Each row is a point on a landscape with many peaks, with its height.
A climber steps from a point to the highest of its 2 nearest points, and stops where none of them is higher. Distance is the straight distance between rows; heights are no part of it.
K_930 h=16.7: [100 184 131 113 124 146  77 148 129  54  59 132 110 160 111 175 144 129
 162 158 136]
K_483 h=51.3: [117 145 124 131 150 180 179 152 104 111 138 142 128 157 134 182 143  85
 143 162 128]
K_377 h=30.5: [113 143 119 100  93 116  80 142 119 112  90  94 125 112 148  69 149 175
 111 114  80]
K_639 h=30.6: [124 162  99 100 112 150 165 111 106 155 120 121 131 175 102  97 159 134
 144 124 133]
K_779 h=48.8: [123  74 157 123 121 132  83 143 129 114  78 139 137  81 170 150 108 110
 111 128 100]
K_836 h=15.1: [154 105  93 123 138  95 123 131 157  80 129 147  86 115 118 126 196 157
 152 113 146]
K_989 h=23.2: [127 156 166  80 109 145 127 134 129 149 134 118 142 122 118 145 117  90
  74 169 151]
K_212 h=34.8: [117 191 146  98 111 113  87 112 134 131 132  99 154 143 107  84  92 131
 120 116 154]
K_317 h=16.2: [128 165 107 173 173 121 125 125 158  77 129 158 128 156  98 139 118 118
 193 115 178]
K_642 h=20.7: [157 151  73 162 123 123 156 138 145  98 222 114 109 132  95 120 153 139
 185 102 153]
K_295 h=19.5: [133 136 140  97  71 186  81 155  98 123  49 119 112 166 139 147 146 111
 129 166  80]
K_375 h=23.1: [170 105 108 192 126 149 131 123 142 158 118 165 116 172 117 125 130 109
 171 110 109]
K_899 h=33.5: [ 97 167 140  75 101 104  69 139 105 114 106  59 153  81 164  81 110 156
 104 118  86]
K_638 h=15.5: [149 153 140 138 115 138  57 158 153  77  64 153 103 170 125 193 117 105
 151 160 134]
K_992 h=30.0: [102 159 136  85 123 127 185  94  93 173 179 117 137 167  84 128 150 104
 100 149 179]
K_198 h=27.5: [121 152 110 100 113 118 126 117 135 121  67 114 131 135 140  83 177 176
 119 114 117]
K_858 h=26.5: [183 104 146 101  90 157 147 131 196 149 161 152 110  98 153 132 133 102
 114 142 105]
K_443 h=14.8: [154 121 111 142 105  78  85 123 145 105  72 152  97 179 100 130 186 147
 165 120 141]
K_288 h=10.9: [131 110 134 118 153 127 144 139 162 129 138 130 150  59 180 119  82  97
  64 105 106]
K_227 h=13.6: [146  83  82 135 139 135 239 135  94 146 192 131 116 104 149 146 177 156
 152 163 138]
K_897 h=21.3: [105 120 120 109 146 124 172  82 106 161  72 150 153 127 105 138 167 118
  85 122 171]
K_669 h=34.5: [ 92 140 137 126 150 138 124 156 110 104 141  81 135 129 179 148  75 113
 128 115  66]
K_380 h=3.5: [127 132 108 154 138 104 114  96 129 120 138 142 126 159  74 102 137 141
 172  91 172]
K_264 h=32.4: [148 109 153 115 118 126 130 160 130 114 222  93 106 115 167 166  80 101
 133 132  97]
K_490 h=31.3: [114  53 151 167 147 126 129 143 107 125 118 132 124 105 186 159  91 116
 123 110  60]
K_585 h=20.6: [157 140 115 162 115 153 130 126 150 120  62 171 125 173 115 137 151 114
 162 116 125]
K_529 h=16.8: [132 109 123 146  92 141  84 111  84 164   4 139 127 155 112 138 170 123
 126 142 115]
K_799 h=42.6: [161 137 120 104  73 117 105 128 160 119 184  88 107 120 128  68 117 152
 132 111 116]
K_84 h=46.7: [138 142 144 143 141 172 168 148 109 132 163 123 133 154 141 183  82  67
 146 154 107]
K_722 h=19.9: [ 61 141 147 109 160 120 106 121  67 117  79 101 143 122 119 138 123 134
 105 140 112]
K_793 h=34.4: [129 154 135 103 119 140 159 129  87 154 207  96 113 171  96 116 124 120
 124 156 152]
K_491 h=36.1: [147  68 170  97 120 112 144 144 116 131 220 102 118  94 157 182  95 120
 111 173 141]
K_604 h=41.9: [ 76  84 151 118 154 134 107 145  83 142  90 122 150  86 164 153 107 118
  83 131  94]
K_687 h=41.0: [135  97 151 151 164 131 167 116 156 124 166 174 117 129 103 172 112  89
 138 139 164]
K_180 h=14.4: [117 117  86 140 145 114 133 105 110 137  37 149 121 151 122 121 192 162
 145  98 130]
K_159 h=20.9: [125 125 147  94  98 167 141 142 120 151 113 124 134 129 145 160 133  91
  93 175  98]
K_222 h=34.2: [144 176 134 111  99 148 100 125 117 132 122 100 145 178 106 103 125 128
 146 126 124]
K_14 h=37.6: [146 143 153 114  91 149  81 116 136 144  91 115 145 144 127 120  91 116
 113 137 112]
K_943 h=27.0: [105 175 112 144 144 152 172 107  87 146 103 121 159 150 103 107 136 117
 125 109 126]
K_9 h=35.2: [108 112 140 169 187 105 115 107 117 129 127 147 160 105 111 108  73 146
 114  79 126]
K_335 h=36.3: [121 155 161  77  91 129  68 153 152  96 108  79 140  93 164 127 102 122
 103 132  91]
K_77 h=20.5: [161 120 144  86  52 179  98 171 113 116  92 116  94 158 151 187 135  98
 127 193  99]
K_122 h=11.8: [151 129  93 151 135 159 171 139 153 119 199 134 111 124 146 145 133 110
 163 137 123]
K_762 h=11.7: [ 93  99  82 159 155 105 119 130 112 114  72 142 122 115 135 113 173 193
 120 101 123]
K_681 h=37.1: [139 155 140 109 112 160 160 109 152 163  84 155 157 105 153 111 129  92
  73 145 114]
K_131 h=24.0: [186 106 153  99  81 173 153 161 166 129 189 151  99 107 158 181 130  88
 123 176 121]
K_643 h=13.2: [150 120 109 133 132 130 148 141 166  89 161 132  96 104 152 143 167 135
 144 124 115]
K_74 h=49.4: [102 106 161 109 160 148 160 128 104 123 157 146 124 125 113 190 131 113
 108 174 157]
K_861 h=24.5: [ 90 158 104 123 141  96 137 111 116 129 145 103 136 128  94  75 150 166
 116  98 152]
K_955 h=16.4: [126  94 126  75  95 139 178 118 122 157 108 121 135  72 179 101 181 147
  64 143 102]
K_719 h=34.3: [147 104 159 109  96 107  77 144 143 127 193  83 113 110 154 137  58 121
 112 124  97]
K_844 h=13.1: [143 172 116 157 124  81  76 112 166  85  42 163 129 178  85 118 163 160
 174 127 157]
K_396 h=36.0: [134  89 130 149 135 148 160 103 142 175 132 145 149 105 144  82 107 129
 102  99 104]
K_140 h=25.6: [102 156 117 108 155 142 204  94 105 188 123 143 148 148  90 125 154  93
  95 133 173]
K_462 h=31.6: [ 61 134 157 106 136 110  95 150  69 130 122  61 144 115 171 134  74 136
  98 110  52]
K_119 h=30.8: [115 155  96 143 168 102 185 114 161 125 174 149 136 102 101 121 133 117
  98  95 209]
K_545 h=58.2: [ 97 123 150 114 161 158 133 152 117  97 101 144 134 123 137 194 133  87
 127 164 125]
K_408 h=7.2: [123  63 104 135 146  94 132 113 110 131 151 141 103 131 113 119 172 188
 139 107 160]
K_109 h=5.1: [130  98 120 133 129  91  79  96 137 122 135 124 119 120  91  95 139 173
 135 104 162]
K_866 h=18.0: [117 136  87 169 180 115 166 138 160  80 138 151 109 122 124 146 157 137
 197  98 150]
K_230 h=17.9: [ 96 169 154  96 145 133  77 140 107  92  57 107 143 124 114 151 132 123
 126 158 145]
K_855 h=36.6: [128 107 153 178 133 104  55  97 119 157  57 141 175 117 142  78  64 151
 132 105  87]
K_501 h=42.7: [130 105 145 194 160  93  71  96 122 153 105 167 161 124 103  96  70 138
 146  83 110]
K_808 h=10.4: [120 160 138 155 125  77  54 131 138 102  91 120 153 153 110 106  85 166
 182 109 141]
K_151 h=9.4: [ 93  90 113 162 147  97 105 138  94 118 127 117 107 122 119 113 141 188
 146 102 116]
K_957 h=37.8: [ 95 135 127 139 166 121 137 143 115 102 175 114 134 127 141 137  79 122
 130 116 118]
K_623 h=22.1: [192 121 157  98  77 180 141 152 144 127 123 137  90 143 149 172 153  93
 133 184 126]
K_319 h=16.5: [131 109 114 111  91 119  96 134 117 118  82 130  90 154 113 124 197 166
 151 145 133]
K_488 h=31.0: [124  47 136 160 181 131 123 128 143 124 126 165 119 103 159 152 122 128
 138 122 104]
K_213 h=26.1: [107 191 109 148 171 106 160 118 140 119 168 123 156 123  91 106 109 122
 139 102 171]
K_432 h=41.7: [106  85 164 107 146 113 135 133  96 142 199 129 123 129 123 165  90 105
  98 169 155]
K_876 h=9.9: [119 130  96 154 157 156 205 133 121 137 175 136 124 123 140 111 142 125
 128 113 136]
K_406 h=42.5: [134 163 166 119 141 140 122 146 130 111 165 125 140 148 127 144  88  82
 129 142 123]
K_819 h=45.5: [133 138 128 141 130 141 159  79 149 171  90 159 162 108 129  80 131 116
  75  95 136]
K_327 h=26.0: [108 164 176  68 109 139 116 158  99 155 156  77 127 141 148 154  89  92
  87 168 106]
K_605 h=36.5: [149 139 102 145 142 112 147 111 181  99 169 157 127  99 122 121 131 140
 126 101 179]
K_211 h=30.4: [109 145 122 147 149 118 155 148 108 119 206 120 113 162  82 128 118 124
 159 131 165]
K_936 h=42.2: [172 157 109 135 117  92 106 129 207  80 182 123 109  91 116  96 132 152
 157 107 166]
K_165 h=9.0: [ 80 121 101 134 198 112 245 133 120 111 183 134 125 105 141 144 160 147
 110 141 163]
K_560 h=23.3: [117 191  71 158 153 127 173 150 145 110 202 103 131 114 109  84 122 138
 171  94 166]
K_134 h=40.8: [146 134 168 129  84 120  16 128 150 147  52 123 140 139 122 128  86 110
 132 149 123]
K_830 h=4.9: [120 138 153 122 149 104 108 106 150 141 168 131 149  76 126 115  68 121
  56 122 160]
K_346 h=23.0: [ 80 138 133 124 157 150 142 109  69 170  79 119 163 133 124 105 138 124
  95 133 108]
K_300 h=38.8: [134 170 167  97 114 137  84 154 145  81 128  87 134 130 157 156  62  88
 123 137 108]
K_384 h=13.0: [191 135 129 174 119 107  96 126 192  97 105 169 107 153 111 153 138 111
 184 119 155]
K_629 h=20.4: [126 149  73 164 158 126 163 127 158  96 114 142 130 126 137  92 171 148
 149  79 134]
K_238 h=28.9: [ 87 143 121 155 173  99 120  95  90 143 116 110 161 123 111  81 114 166
 125 100 125]
K_97 h=18.1: [121 119 120  83  80 154 112 138 100 138  59 105 109 138 130 119 177 144
 140 148  95]
K_998 h=14.3: [148 128 140 139 126 117  69 149 167  88 126 147 103 135 122 158 112 120
 171 142 140]
K_209 h=18.7: [142 135 113 156 109 128  90 142 135 127   9 170 106 171 129 157 170 118
 142 139 109]
K_514 h=18.9: [136 100 138  80  77 170 165 150 106 161  85 140 126  86 160 140 157 120
  85 176 105]
K_67 h=47.9: [168 151 113 144  97 108 105 125 191 113 147 123 132 117 140  78 127 159
 144  91 113]
K_357 h=27.8: [130 110 113 163 133 127 141 148  91 127 193 113 104 163 110 131 111 127
 194 128 116]
K_358 h=15.0: [138 143 142 135  88 151  93 114 103 161  48 141 112 196  92 126 153 116
 140 155 134]
K_392 h=17.6: [127 119 104  89 123 102 146 107 130 107 120 132 100 107 115 137 207 172
 109 126 170]
K_411 h=17.3: [167 122 121 130 103 157 191 148 114 129 186 126  91 163 125 176 164 133
 194 166 140]
K_478 h=35.9: [ 89  46 151 131 146 112 116 137  64 147 128 107 130  80 170 144  89 152
 104 122  72]
K_867 h=39.4: [112 157 130 116 131 129 133 110 118 163 161  94 143 147 112 102 100 114
  99 127 142]
K_971 h=47.5: [112 133 169 131 131 148 108  99 101 184 127 128 173 135 105 108  88 102
  90 119 113]
K_875 h=28.7: [ 71 133 153  63 117 112 107 156  78 127 152  68 145 115 156 142  98 120
  79 145  90]
K_648 h=24.1: [104 158 107 135 145 125 134 117 150 112  81 146 169 110 143  82 141 156
 132  94 116]
K_176 h=15.6: [151  92 101 120 103 140 220 114  90 172 182 132 108 163 130 161 184 167
 177 160 144]
K_562 h=7.0: [153 124 152 144 141 111 101 117 191 109 178 134 149  75 125 111  50 104
 103 116 148]
K_389 h=44.0: [142  79 159 154  98 114  46 138 141 143  55 144 127 118 146 134  91 108
 118 140 102]
K_683 h=13.7: [132  90 141  89 108 131 133 126 144 147 139 126 145  58 174 109 131 125
  45 135 115]
K_692 h=18.8: [171 142  98 134  98 139 143 155 133 111 212 100  80 154 102 143 183 129
 203 145 144]
K_393 h=11.5: [133 103 109 114 159 127 234 138 125 131 211 147 121  89 167 161 149 142
 108 148 148]
K_741 h=25.5: [140  95 104 184 128 144 130 142  97 156 136 133 112 167 126 119 121 142
 191 116  80]
K_932 h=35.5: [141  73 135 161 150 116 118 130 158 105 105 182 113 118 121 168 120 109
 141 129 156]
K_543 h=39.1: [135 156 163 100  99 156 133  90 119 203  95 133 158 144 115 105 116  93
  74 133 127]
K_183 h=7.5: [127  93  93 154 168 118 184 120 132 139 178 133 128  78 143 111 134 161
 109 102 148]
K_847 h=8.7: [147 116 136 148 169 116 126 128 197  96 187 119 149  57 177 134  64 108
  87 101 116]
K_892 h=17.5: [104 104  95 129 157 114 181  87 112 141  74 166 130 131 106 126 195 158
 120  96 162]
K_25 h=2.1: [151 168  94 154 115 116 114 106 156 151 111 141 147 170  87  67 138 134
 176  97 143]
K_633 h=11.6: [154 188 129 156  99  94  67 121 135 109  78 142 135 195  81 100 118 147
 188 110 136]
K_840 h=20.8: [120 130 113 102 136 113 165 116 117 141 166 116 119 115  97 112 165 152
 103 123 172]
K_965 h=38.0: [143 123 151 121 102 108  75 128 136 137 171 101 110 132 109 109  97 133
 125 136 115]
K_718 h=30.1: [170  92 123 129  99 171 164 132 140 170 142 143 122 120 157 114 130 128
 104 126  89]

Call two points neighbours if one is among the 2 nearest of the other. Go from one point of each pair to the other, from neighbour to neighbour, staying as high as possible. Name the lowest point that can't be avoided.
K_67 / K_545: K_264
K_545 / K_819: K_488
K_779 / K_501: K_855
K_971 / K_819: K_681
K_971 / K_779: K_222

For each start below, name every point that the climber comes to, in order.
K_998: K_638, K_930, K_230, K_722, K_346, K_943, K_639, K_222, K_14, K_134, K_389, K_779
K_317: K_866, K_629, K_648, K_198, K_377, K_899, K_335, K_300, K_406, K_84, K_483, K_545
K_327: K_875, K_462, K_669, K_957, K_406, K_84, K_483, K_545
K_165: K_393, K_227, K_176, K_411, K_692, K_642, K_560, K_213, K_119, K_605, K_936, K_67
